Each row is a point on a tangle of strands that fork, close into loops and nearly touch. The rows are in no order.
Points whose rows are less than 110 apart are linked; no others are. Some points are linked to none.
K_322: [ 36 -49  45 -26   7 -31   7   6  44 -23 -19 -41   7 -44  -1 -25  -9  19
   1 -38 -44   3  34  47 -72   8  27 -37  53 -15 -23   7]
K_483: [-14  -1  23  33 -31  13   4  42  -1  -8   3 -10 -28 -19 -22  21  -3   0
 -29 -27 -15  10 -10  20 -19 -45 -27 -13 -16   8   2 -20]
K_540: [ 16  16 -35 -51   5  31 -40  -5 -12  20   2   3  16  18  -8  -2  32 -11
 -24  53  46  41  20 -51  14 -33 -36  13 -14  -2  40  36]
K_855: [ -8   4  -1 -51   3 -11  11  51  20 -32  33  -5  -8 -24   3  -1   6  21
   8  -1 -47 -23  20   6 -18 -16  23 -11 -17 -11 -27 -17]
K_248: [ 43   2 -11   4   6 -55  31  43 -46 -12   3 -49  13   0  29 -23 -63   2
  36  35 -42 -21 -54 -17 -70  36  44 -29  71  17  -6   0]
K_374: [-19  11   8   3 -13  28 -22  11   9  -7   1  12  -8  -1 -17  14  -3  30
 -20 -27   4  -9  46  48  28  -3 -32 -17  -7   4 -38  -9]
K_561: [ 15 -26  31  32   8  -7  27  11   2 -59   1 -40  -5  13   3  -2 -23   8
   3  44 -65  -6 -65 -60 -50  14  38  -1  40  -2  -1  20]
K_556: [-20  -6 -20  65 -66  38 -55  11  -5   2   1  17 -32 -33 -12  10  19 -32
 -19   0  45  48 -32  -4 -24 -29 -60 -20 -51 -19  29 -31]
K_637: [-15   8 -23   2  23  28 -12 -53 -24  54 -56  55 -12  27  13 -38  22 -25
 -28  38 114  24  32 -30  18 -17 -42  16 -52  15  25  24]
K_287: [-17  -5  27  -1  -7  45  37 -58 -22  37 -22  37  -8  42  25 -32 -16   3
   3  23  74   5  20 -10  44  33 -22  37   0  43 -15  -3]
K_911: [  4  -7  -9 -64  55 -36 -67  34 -48  12  29   4 -25   5 -37 -32  51  32
  -8  50  16 -38  12 -36  30   0  -2  27 -46  34  -5  21]
K_799: [-16  30  21  52 -14  50  36 -18  20  31 -19  22  -5   9   2  34 -22   3
 -17 -33  27   1  13   5   3  -9 -23  -5 -19   2  25 -11]
K_905: [-41  -5 -20  53 -40   3 -52  53 -23   1   2   8 -46 -38 -13 -12  36  11
 -12 -45  39  14   4  27 -27 -46 -28 -35 -71  -3 -22 -26]
K_934: [ 10 -38  -6 -81  26  20 -32   7 -40 -18  26 -39  11  18  -9 -31  -5  77
  26  46 -31 -19 -16 -41  26  41   4  -5  34  -8 -41  17]
K_820: [ 11  14  33  59  56 -60  -9 -48 -18  -1   0 -10  31  34 -25  23  -2  -6
   8 -36  16  21 -14  32  14  29 -28 -20  24   8  -5  -8]
K_126: [  3   9 -43  34   7 -67  -5  66 -25  35  15   4 -19  -6  18 -28   9  -6
 -19 -71  56   7  29  40 -21 -54 -20 -24 -59  28  41 -13]
K_234: [  6 -21   2 -64  26   0 -53  11   9 -12   6  -7  15 -17  -2   0  11  62
   3  32 -16 -60  40  -1  16  41  44  16  41 -13 -56  15]
K_708: [-19  11 -21  70 -38   5  13  -1  36   9 -11  23 -17   2   0  43  23 -61
 -11 -27  -4  11 -37 -17 -17  -8  22  22 -49 -18  64 -17]
K_937: [ 13 -37  30  -4  -2  31  25  -1  -2 -75  -4 -34  19  -6  19  -4 -25  36
   5  24 -52   5 -61 -49 -51  22  30 -13  63 -20 -21  27]
K_346: [-39  -3 -53  11 -17   7 -36   6 -31   1 -16  43 -40  21   6  11  32 -17
  -9 -28  43   7   2  11  31 -25 -36 -17 -59  -1 -15  -6]
K_407: [-11  11  32  27  -5  42  30 -70  38  33 -39  39  21   8  22  17 -25   0
   4 -56 -10   4  57  44  16  29 -22 -24  -8 -29 -22   4]
K_178: [-24 -14  31  39 -15 -57   7  42 -10 -31  17  34 -26  -4  39 -33   2  10
  -3 -46   2  19  29  37 -43 -61 -10 -23 -61  17 -13 -33]
K_760: [ -5 -28  27  13 -45  37  15 -51  67 -10 -45  12  20 -31   4   7  -8  13
  -6 -23 -28   2  26  27 -17  14  18 -31  40 -33 -24   5]
K_828: [ -1  -2  10  -5 -12  12  -2   0  20 -12 -19 -17  11  -2 -17  19 -24  13
 -14 -13 -20  -6   8  41  15   9 -10   2  37  -7 -10   1]
K_396: [ 20  16 -14 -29  41 -60  14  64 -16  18  38 -11 -15 -12  12 -16  -3 -14
   7  -8   0   3  23  12 -32 -35  -6 -14 -23  22  28 -21]
K_846: [ 18  -8   5 -45  27  52  13 -36   9 -39  11 -34  56 -24  38 -17 -25  30
   1   4   5 -22 -31 -13 -34  37  49 -14  77 -35 -33  28]
K_464: [ 30  43  -2 -38  64 -27  20 -25 -36  -9  30 -45  30 -12 -15  -3  -4 -31
  39  21  10   1 -64  -8  -2  12  17   7  38   3 -19  16]
K_110: [ 30  31   3  21  57   1  18 -66 -18   5  39 -46  53  19 -16  10   9 -26
  21  40  17  11 -87 -45 -22  29  17  21  45 -10  39   5]
K_344: [-28  -7 -18  75 -46  25 -41  36 -14   6 -12  -2 -47 -46 -12  -9  21 -14
 -18 -39  56  36 -14   2 -48 -48 -41 -41 -72 -20   2 -15]
K_435: [ 23  -3  31  52  14 -50  17  14   3  -4   6 -64  12  -6 -26  10 -34 -22
   2   6 -47 -14 -35 -23 -60  15  25   5  45  36  39   7]
K_962: [  7  15  13 -10  27  40  15 -60 -25  67 -34  36  -1  28   4 -31   1 -15
 -20  36 101  28  21 -21  26  10 -25  30 -21  51  14   4]
K_624: [ 26  -3 -31   3 -29 -54  -3  40   2  12   8 -19   3  13  14  13   8 -69
  10  40 -37  -1 -12 -26 -34 -15   1  16   6  15  72  23]
K_507: [-19 -22   5 -40 -38  60   3 -23  35 -15 -12   6  32  -5  21  -6 -20  52
 -11  23  13 -21  21  -2  14  34  18  14  51 -12 -36   1]
K_217: [ 17  49  28  36  44   9  26 -70  -1  38  -2  -9  32  20  -6  20  -7 -19
 -10  -7  47  21 -33  -5  25  20  -3  23  13  -5  30  -3]
K_677: [-25  -2  50  65 -34  31  -4   9   2   1 -25   8 -53 -39  -5  -9  -7   9
 -15 -61   0  22  23  38 -27 -45 -17 -13 -73  -8 -23   4]
K_864: [  7  22  -8 -19 -35  62  29 -30   4  64 -21   8  -2   9  -1  -6  -4 -23
 -30  30  50 -13   3 -25  49  21   6  41  18  13  35   5]
K_575: [ 15 -47  36  -4 -10  -1  30 -32  70 -11 -40 -19  25 -38  -6  -2   9  21
  -7 -29 -49  -2  25  23 -54   2  26 -38  47 -36  -9  29]
K_337: [ 22  21  29 -59  58 -11   6  11 -11 -32  50 -31  20 -11  -9  -6   6  48
  12   7 -15  -6  11  16 -31  -4   0 -12  25  -2 -48 -31]
K_364: [ 35  21  19 -28  51 -71  38  20  -6 -12  24 -30  15 -14   3 -11 -19  -4
  19 -14 -33 -14   3  42 -29  -3  21 -16  25  18 -21 -15]
K_482: [ 18  46  17  32  61   7  33 -85  -1   5  20 -19  44  18   6  14  -6 -13
  12   6  38   5 -78 -26   8  35  17  27  39  -3  20  -3]
K_726: [-57   8 -25 -11 -50  55 -17 -25 -24  56  10  73 -26  12  23 -28   6   2
   4  28  89  18  31 -42  39  -1 -10  34 -60  15   3 -16]
K_242: [ 21   3 -35   9   6 -37  13   4   3  14  -3 -12  11  36  -9  21  18 -66
   4  42 -19  -5 -30 -36  11   9  32  23  22  10  62  19]
K_65: [ -8   6 -56 -16 -37  56 -23 -27   3  38 -18  29 -20  -2  28  -4  30 -40
 -19  18  83  23  12 -31  18 -23 -15  32 -53 -22  46  15]
K_486: [ 22 -35  14 -22   8 -49  -6 -47  25  10 -37  -9  30 -15 -12 -14  -3 -11
   6 -65 -30  -2  49  71  25  33   8 -29  52 -18 -28  19]
K_343: [-34  -5 -21  45  -9 -59   1  57 -20  -7   0  26 -37  -5  35 -22  14   6
  -9 -72  35  16  16  34 -32 -59 -14 -32 -82   4   8 -22]
K_104: [ 28   5  13 -21  51  35  13 -55 -18 -38  29 -36  64 -24  32 -21 -36   8
  15   5  19 -14 -62  15 -13  21  38  -3  69 -47 -19  21]
K_862: [-20 -22  10  29 -74 -16 -20  43   5 -39  19   0 -49 -45  -6   1  -1 -30
   9   9 -26  27 -40  -7 -29 -52   8   2 -44  10   0 -22]
K_776: [-14  -2 -33 -55  33 -11 -52  19 -37  19  35  18 -14   4 -28 -16  47  40
  -7  47  28   2  21 -59  40 -14  -8  12 -61   2   8  23]
K_479: [-33   4  17  73  -9  48  -2  -7   7  25 -36  49 -22  -5  27   9 -16  -2
  14 -76  -1  11  46  34   8   7 -61 -43 -60 -34 -28   2]
K_865: [-32  -6 -19 -38 -11   6 -49  22   1  -6  35  33 -16 -29 -10   9  28  31
   5   8   1 -44  29 -15  45  -3  29  30 -49 -12 -37  -4]
K_555: [-16 -15  33   3 -52  58   7 -20  27 -40  10  -1   5 -18   2   6 -26  49
 -11  31 -16  14 -17 -29  -7 -21  -8   1  26  -7 -27  -8]
K_19: [  0  12  -6 -68  43  10  -6 -10 -24  -1  14   6   8  13 -24   0   5  20
  -5  30  13 -14   6  -4  46  -9   5  13  -2  20 -24   1]
K_405: [-22   9  -6 -38  21 -21 -43  34  -2  -5  22  27 -21   3  -5   6  41  23
  -9  -3   9 -32  39  26  30 -12  12   7 -41   5 -38  -8]
K_401: [-33  -3  26  88 -33  51 -26   6   3  10 -24  24 -38 -42   2 -25  -3  -1
  17 -82  -1  15  25  40 -21 -20 -35 -42 -84 -19 -42 -12]
K_114: [-27  27   0 -31   1  28  12  17  27 -10  26   5 -16 -21   0  22  -2  28
  -5  -3 -23 -24  17  -4  -4 -28  22   5 -33  -6 -20 -10]
K_824: [ 17 -28 -16  11  12 -26  -2 -37 -19   6 -51  20 -16  50 -23  -1  35 -52
  -1  36   6   6 -41  -6  46  21  11  45  -1  33  54  27]
K_805: [-29  17  -3 -45  20  35 -19 -28 -14  14  28  22   5   6  -6  -5   1  48
 -18  33  26 -11  27 -38  42   4   4  24 -21  17 -22   2]
K_797: [ 22  15 -29  39 -25  35  16 -41   9  52 -53  33 -19  19  19  14  32 -67
 -14 -13  54   9   0 -11  36  16  -8  39 -35 -32  75  11]
K_368: [  7  13  40  -8  35 -19 -13  31  24  15  21 -27   2 -23 -27 -12  10  47
 -21 -42 -12 -18  61  53 -19  -3 -13 -15  -2   7 -36 -12]
K_921: [-16 -10 -25   1 -58   4   5  61   9 -31  21  -5 -43 -29  -9  -2  -3 -33
   9  17 -34  11 -23 -27 -19 -34  19  11 -33  -3  16 -13]
K_89: [ 22  -9   3   2  23   2  12 -72  -7  -2 -31  12  18  64 -20   9  16 -22
  -5  38  12  11 -58 -28  54  28   3  38  26  27  29   3]
K_794: [ -6 -15 -52 -66 -21  20  -9  39 -20   2  28 -24  -3   3 -17 -17   2  15
  26  58 -51   6 -21 -72  30  -2   4  -1  -1 -16  21  11]
K_418: [-28  21   7  29  35 -34  -5  16 -12   5 -16  39 -11  26  20   8   9  -9
 -11 -60   8  11  29  36   0 -29 -23 -44 -55  -7 -16 -18]
K_913: [-12   0  -3  39 -31 -27  -8  53 -15  -6  10   0 -27  -7 -11   5   5 -11
 -27  -8   8  20   3  15 -29 -45 -48 -11 -20  19  28 -23]
K_445: [-32  10   1  15 -38  47 -39  -2  -4   6  -6  29 -13 -19  -5   8  11  27
 -16  -8  36 -25  42  28  38   8 -36  -3 -28 -16 -40 -21]
K_233: [ 11  28 -15  13  22 -15  39   0  14   5  -9   2  13  24  -5  35   6 -59
  -6   7 -17   4 -26 -22  20  -5  23  12   7   7  49  11]
K_946: [ 49 -17  14 -25  11 -62  23  44 -29 -34  17 -28   6   5  39 -41 -50  22
  43  30 -45 -21 -26   2 -74  37  19 -25  64  21 -11 -25]
K_129: [ 10 -27  10 -61  -1 -31   5  27  25 -44  21 -10  10  -8  16 -15   0  36
  19  16 -59 -20  27   0 -53  14  27 -20  35 -26 -44  -9]
K_838: [  2  27 -15   3  38 -57  13  65 -22  29  18   1 -13 -10   2 -17  -5 -14
  -6 -55   8   3  28  49 -21 -42  -7 -23 -44  23  25 -11]
K_12: [ 10  26  28  58  12  32  53 -64  42  22 -33  16  26  24   3  29 -22  -6
  -6 -50 -11  -9 -15   3  23  63  36  16  14 -20  27 -13]
K_306: [-44  10 -20   9 -50  49 -19   0  17 -14  13  49 -18 -21  15  12   4  -1
   1  -5  30  24 -13 -12  17 -22  -9   0 -56 -21 -22 -33]
K_128: [-26 -12 -48 -49 -18   5 -15  40  -5 -13  23   6 -25  -6 -12   6  13   5
  11  28 -29 -34   6 -16  52   2  39  20 -13  -9 -11   2]
K_990: [ 19  27  21  39  40  -2  48 -33  37   9 -16 -28  34   5  -6  17 -20 -24
   8 -43 -30  -4 -42   5   3  47  44   9  43 -14  20   9]
K_722: [ 29 -19  -1  15  29 -46  13  12 -28 -43 -10 -40  40   2  15  -7 -32  -8
  29  12 -45 -18 -65  -9 -48  53  48 -13  88  -1  -2  17]
K_765: [ 31  -4 -32 -71  48 -46 -40  54 -45  30  39 -15 -19  13 -31 -27  35   4
  16  49   9 -19  21 -16   4  -9  -3  14 -12  36   7   4]
K_882: [-40   8  -4  18 -18  61 -17 -17 -14  23 -19  45 -16  12  16   9   3  15
  -5   9  53   2  34   8  49   6 -42 -11 -31   2 -37 -14]
K_665: [ 40  23 -10   1 -12  36  39 -37  24  65 -30   0  -3  18   6   4   8 -53
 -30  17  53   7  -1 -16  32   8  -3  49  -5   8  68  10]
K_639: [ 10 -18  38  62  21 -45  15  -4  -2 -36   6 -61 -10  10 -21   3 -11 -14
   9  35 -55 -17 -56 -60 -85   1  39  17  27  28  25   2]
K_356: [ -6  22  -6  13 -57  69  51 -19  27  35 -10  17   6   3  18  -1 -25  -8
 -16  19  30  -6  -6 -24  22  20  20  40  22   1  28 -18]
K_54: [-38   9  -3  31 -16 -10 -37  57  -5 -14  15  25 -38 -18  -1 -16  33  36
 -19 -44  23  -7  36  33  -9 -25 -22 -33 -53 -15 -37 -31]
K_185: [ 18   0 -56  36 -34 -10 -26 -16   5  23 -47  17 -27  42  23  27  52 -82
  -2 -24  44   3 -13  -3  12  -1 -13  25 -42 -28  70  17]
K_783: [ 22   4  31  19  45 -80  -7 -59 -22  -3 -22 -16  43  12 -12  -4 -18 -27
  19 -47  -3  26   3  59  30  41 -14 -13  32   8 -28   3]
K_785: [-39  -3  11   0 -27  55   4 -45  -7   7  -9  64   2  34  19   0 -10  15
  -2  21  51   9  14 -12  57   7 -24  10  -3   9 -27 -12]
K_573: [  6  -2  15  -2   8 -37 -10  70   1  -4  34 -12 -18 -15 -11 -25  -3  27
  -4 -45 -14 -24  54  60  -8  -7  -7   3  -7  24  -7 -27]
K_891: [-22 -26  33 -10 -42  24 -10  32  20 -44  11  -8 -23 -36 -20   1  -3  51
 -21  26 -29   5   6  -8 -17 -25 -10   3  10   4 -34 -13]
K_680: [-26  11  20  94  30   8  12 -15   0  42 -34  46  -5  31  19  37 -15 -16
  17 -77   8  10  23  22   5  10 -53 -31 -67 -23  12   5]
K_982: [-11 -10   2 -50  -9  35 -37 -16  26 -10 -11   2  18 -20  -6  16   2  45
 -15  19  -7 -36  38  12  32  31  23  17  34  -9 -47   6]
K_205: [  7 -32   3 -71  32  -7 -56  13 -26 -12  15 -13   0   1 -34 -14  18  76
   6  51 -17 -46  11 -16  42  40  14  24  21  14 -48  17]
K_927: [ 29  25  -8 -44  44 -53  20  23 -37 -10  24 -40  16 -12  -2 -19 -21 -10
  40  12 -26  -7 -44  14 -15  14  26 -12  55   6 -28 -11]
K_929: [-23  -7  13 -10  -4 -22 -37  42  10 -30  40  26 -16 -11  -9 -10  37  53
  -8  -9   0 -23  58  26  -3 -21  -7 -12 -42 -16 -51 -30]
K_395: [ 35   6  -8 -23  26  -1   6  -7 -23  -3  31 -32  39  32 -15  20   9   6
  11  62   4  43 -41 -61 -18 -13 -35 -11  21   8  39  15]
K_389: [ 18  -2  23 -28  41 -43  -3 -35   1   3 -34 -15  20   2 -18 -11 -16 -14
  11 -46 -15   3  25  73  32  30  -6  -6  40  11 -32  10]
K_157: [-12   3  45  53 -27  29  11   9   5   7 -13 -12 -54 -42 -34   4  -4  -7
 -22 -40 -11  24   4  20 -26 -47  -6   5 -44  10   7   8]
K_602: [  4  -5  -3  13 -25 -25  30  58  17 -39 -10  -8  -6  -7   8  10 -28 -27
   8  -3 -66 -15 -19  -7 -21   4  51 -15  35  10   1   7]
K_738: [ -7  -8 -30  20 -24   1 -17   0 -17  13  -6   8  -9  29 -14  33  11 -10
 -21  22  19  18 -14  -2  25 -15 -49  -1  -1  12  23  -3]
K_33: [ 16  31 -11  12  44 -19  54 -17  16   6  -7 -22  37   1 -10  23  -8 -40
   2  -4 -20  -3 -47  -7  22  30  42  13  36   1  20  12]
K_867: [ 13   8 -20  -3  -7  47 -10 -48   4  51 -50  32  -1  33  29 -26  31 -43
 -26  35  90  29  22 -38  14 -12 -37  48 -38 -12  52  23]
K_265: [ 34  24  -5   2  32  21  10 -53  -4  19  27 -24  50  33   9  11  11 -14
   6  61  33  29 -50 -53   3  -1 -17  27  41   3  54  21]
K_283: [-43  28  -1   9 -38  47   1   9  41 -10   9  23 -20 -34   4   8   0   5
  -3 -21 -11 -10  13  11   7 -30  18   3 -58 -11 -21 -22]
K_837: [ -4  -5  -6  -9 -11  11   2 -15  -7   0  -8  14   7  46 -21  23   0   2
 -15  33  11  14 -36 -14  51   0 -12  17  23   4  20   1]
K_34: [-15 -42  48  13 -49 -11   0  21  17 -60  -6  -3 -30 -30  -8 -14  -4  15
   4  -3 -56  19  15  11 -30 -26   1  -6   1  -3 -27 -10]
K_370: [  0  28  35  44   5  42  48 -76  33  37 -20  36  22  30  25  24 -35  -1
   3 -47  10  -5  11  19  23  52  -6   7   8 -17  -4  -6]
K_426: [  2 -20  29  35 -12   1   5 -44  31  13 -31  30  15   5  -2  12   3 -11
   4 -54 -28  -8  68  58   8  17 -32 -47 -18 -31 -38  12]
K_41: [  2  -9   4  50 -12 -85  18  34   5   4  16 -10  -7   2  11   9 -22 -35
   6 -13 -37 -18 -16   7 -24 -20  12  15   0  46  61  -6]
K_549: [ 18  29  28 -22  49   6 -24 -10   9  20  13 -26  23 -23 -29  -2  12  55
 -20 -21  16 -36  46  47  16  25   1   3  14   1 -45  -6]
K_901: [  5 -35  10   5 -10 -37   2 -28  37  10 -35   9  29  -8  -5   8   9   2
   4 -57 -42  -4  59  65  -2   6  -2 -40  19 -12 -19   5]
K_311: [-43  -2  16  17 -39  31  -8 -13  43 -24  -7  33 -13 -41   8   3  12  -1
   5 -41 -23   2  40  47 -16 -34   3 -26 -51 -28 -45 -24]
K_397: [ 29  22 -22 -54  46 -56  -6  61 -32  31  42 -20 -20 -12  -9 -18   0 -20
  28  20 -10 -20  11   8 -27 -14   6   7   1  34   8 -15]
K_268: [ 15  25  28 -26  36  28   0 -58  25  13 -10 -13  40 -22  -6  -5 -14  33
  -8 -29  16  -7  35  50  21  19  -6 -10  37  -6 -48  10]
K_888: [-16 -38  54  60 -57 -20 -12   6  -1 -51 -20  -6 -50 -31  -8   6  -6 -19
  -7  -5 -41  24 -18  -1 -18 -39  12  15 -24   0 -20 -15]
K_96: [  1 -10 -22 -25 -32  -6  17  38  -3 -42   5 -16   6  12  11  16 -14  -1
  15  26 -56 -10 -21 -12   5   0  16  -4  42   2  -4   4]
K_632: [-27 -11  11  12 -58  47   4 -39  63  -9 -28  42   8 -26  16  14   2   2
   7 -16 -16  -5  41  34   9   7   7 -11 -13 -42 -35 -14]
K_550: [ -7 -21   9 -18 -30  57  30  -8   8 -41  15 -19  19   1  10   1 -31  41
   2  32 -33   3 -51 -56  -8   6  14  11  42  -7  -9   7]
K_280: [ 13 -23  26 -10  -9 -33  -7  71  15 -14  10 -31 -18 -22   0 -33 -20  35
   4 -19 -41 -28  46  53 -41   7  14  -2  30  23 -15 -20]
K_220: [ 15   6 -28 -38  17 -24   8  33 -23   1  42 -14   4  23 -11   8   5   2
   3  43  -8  25 -11 -42 -21 -34 -26 -12   9   7  26  17]
K_174: [-14  -8 -29  62 -46   1 -26  21 -12   5  -6  12 -20   3  -8  25  17 -23
 -21  -3  34  32 -21   4  -2 -37 -60 -21 -27  -1  35 -10]
K_956: [ -5  16 -37  40 -23   2  36   4  35  17 -20  11  -3  21   3  27  14 -74
 -17 -16 -16   0 -24 -21  16   3  32  25 -22 -19  62   5]
K_16: [  2 -20 -16 -60   3  48  12   1 -16 -34  30 -21  19  24   2  -7 -22  58
  14  44 -25  -1 -33 -56  10  12  11 -10  35 -10 -18  17]
K_488: [ -4   6 -52 -24 -24  31 -30   9  12  24  -1  15  -9  -4   5   9  32 -23
  -3  24  43  17  17 -31  13 -32 -20  15 -38 -20  42  14]
K_254: [ 16 -19  -8 -75  36  34  -4 -26 -13 -42  28 -26  47 -21  20 -25 -10  63
  19  28 -14 -33  -9 -26 -20  48  41 -19  70 -38 -48  23]
K_490: [-13  21   4  70   7  -2   9  -9  -2  32 -26  11 -12  24 -17  33 -12 -19
  -9 -59   2  20   9  25  -6  -2 -31 -10 -45  -9  38  -4]
K_563: [-57   7 -23 -34 -14  42 -29 -21  -9  21  16  51  -8  -2   4 -18  12  31
  -4  35  53 -12  28 -45  57   4  -2  42 -58  11 -19   0]
K_83: [ 18   7  17  26   9 -51  17  20  -1   1   8 -42  10   5 -21  21 -22 -26
  -2  -1 -41   5 -31   8 -15  -7  -7   3  34  27  29  -3]
K_428: [ 34 -39   2 -45  10 -43   0  18 -31 -43  14 -25  27  31  29 -31 -26  34
  38  29 -47 -10 -25  -1 -38  30   7 -30  75   5 -34   2]
K_710: [ 12 -19 -46  24 -14 -35 -29 -21  -8  23 -37  23 -18  50  -4  23  34 -78
  -6   5  34   1 -20   8  30  -6 -13  26 -21  16  66  20]
K_697: [ 15  -6 -26 -35  -7  32 -22 -41  -4  27 -29  19  24  42  21 -23  29 -25
 -17  57  64  54  33 -50  24 -17 -36  37 -12  -8  55  34]
K_215: [-44   4 -47 -50  11  17 -44 -12 -12  20  16  37 -16  -2  -7 -31  38  35
 -16  45  52  11  30 -61  54 -22 -12  20 -74   4  11  28]
K_335: [-21 -17 -58 -51 -31  27 -24  33 -19 -10  17   1 -23   1 -17  -9  21 -11
  21  41 -25   3 -11 -49  57 -10  14  24 -23  -5  21  11]
K_3: [  5 -35  -2 -33  -5 -38   1  32 -23 -42  30  -9   2  32   4  -7 -15  27
  20  27 -46  -1 -11  -2  -1   4  -1 -15  40  14 -11  -7]
K_173: [ 22  -9  23   6  41 -33   7 -13   5 -36 -13 -49  45  -6   6  14 -28  -9
  20 -18 -27  -7 -53  21 -22  49  33  -6  80  -7 -13  19]
K_386: [ 18  39  26  34  46 -36  20 -41 -11  21  -5  -6  23  17 -29  35  -5 -18
  -4 -31   7  22 -18  18  16   3 -16 -10   7  10  11   1]
K_998: [ 24 -10 -28  -6 -18 -43  -5  56 -20   7  22 -22 -15   5  -4   3   6 -35
  -1  34 -19  10  -4 -21 -47 -39 -20   0   7  24  54   2]
K_373: [ 15   9  23   3  16  33  23 -45  29   4 -25 -24  36  -9  14  11 -29  14
 -14 -41  -8  -6   7  38  10  36  11  -3  55 -15 -24  14]
K_897: [ -8  24  14  36 -32  54  33 -18  33  23  -2   0  -1   4  -5  38 -15 -11
 -20   8  12  11 -14 -20   3  -1 -13  11   9   8  30  -8]
K_631: [ 47  23 -28 -67  47 -60  12  40 -48  26  17 -40  -6 -16 -12 -36 -11 -11
  46  39 -10 -26 -15   4  -8  18  31   1  39  33 -18 -13]
K_641: [ 31 -42  -4 -79  19  -6  -1  -9  -2 -36  17 -20  28 -13  16 -21  10  59
  28  26 -38 -32   7 -17 -58  36  29 -33  59 -45 -45  13]
K_260: [  0 -13 -22  34 -40 -57  39  62  -2 -11  -4  -7  -5   2  28   4 -30 -50
  14   2 -65 -31 -24 -15 -10   9  40  10  23  37  35   8]
K_647: [ 25  35  -5 -51  69 -10  12 -19 -31   3  19  -8   5   2 -20   2   5  -4
   2  23  10  10 -17  -3  20 -13   1  -1  18  20 -15  12]
K_617: [ 37 -27  52   1  13 -47  23  48   9 -25  -6 -52  -9 -44   3 -34 -47  16
  11 -24 -52  -8  15  44 -61  18  25 -18  63  23 -14   2]
K_987: [-43   7 -37  43 -30  14 -20   2  -9  -5 -15  56 -32  -3  27  31  21 -26
   5 -40  43  19 -20   9  15 -27 -22 -23 -68 -21 -11 -23]

A tip is a point with one link. Name the tips that can be reached along the links from each point below, in the order of the rows.
K_828 => K_346, K_104
K_710 => K_794
K_486 => K_708
K_464 => K_178, K_364, K_726
K_639 => K_507, K_921, K_173

A piece is two or more points that can be reached from each other along the links. Count, over all rows, the pieces, the separate loops (a circle has one, a figure eight two, a Y none), the forks (points with three links) and the tips (points with one).
pieces => 5
loops => 4
forks => 8
tips => 10
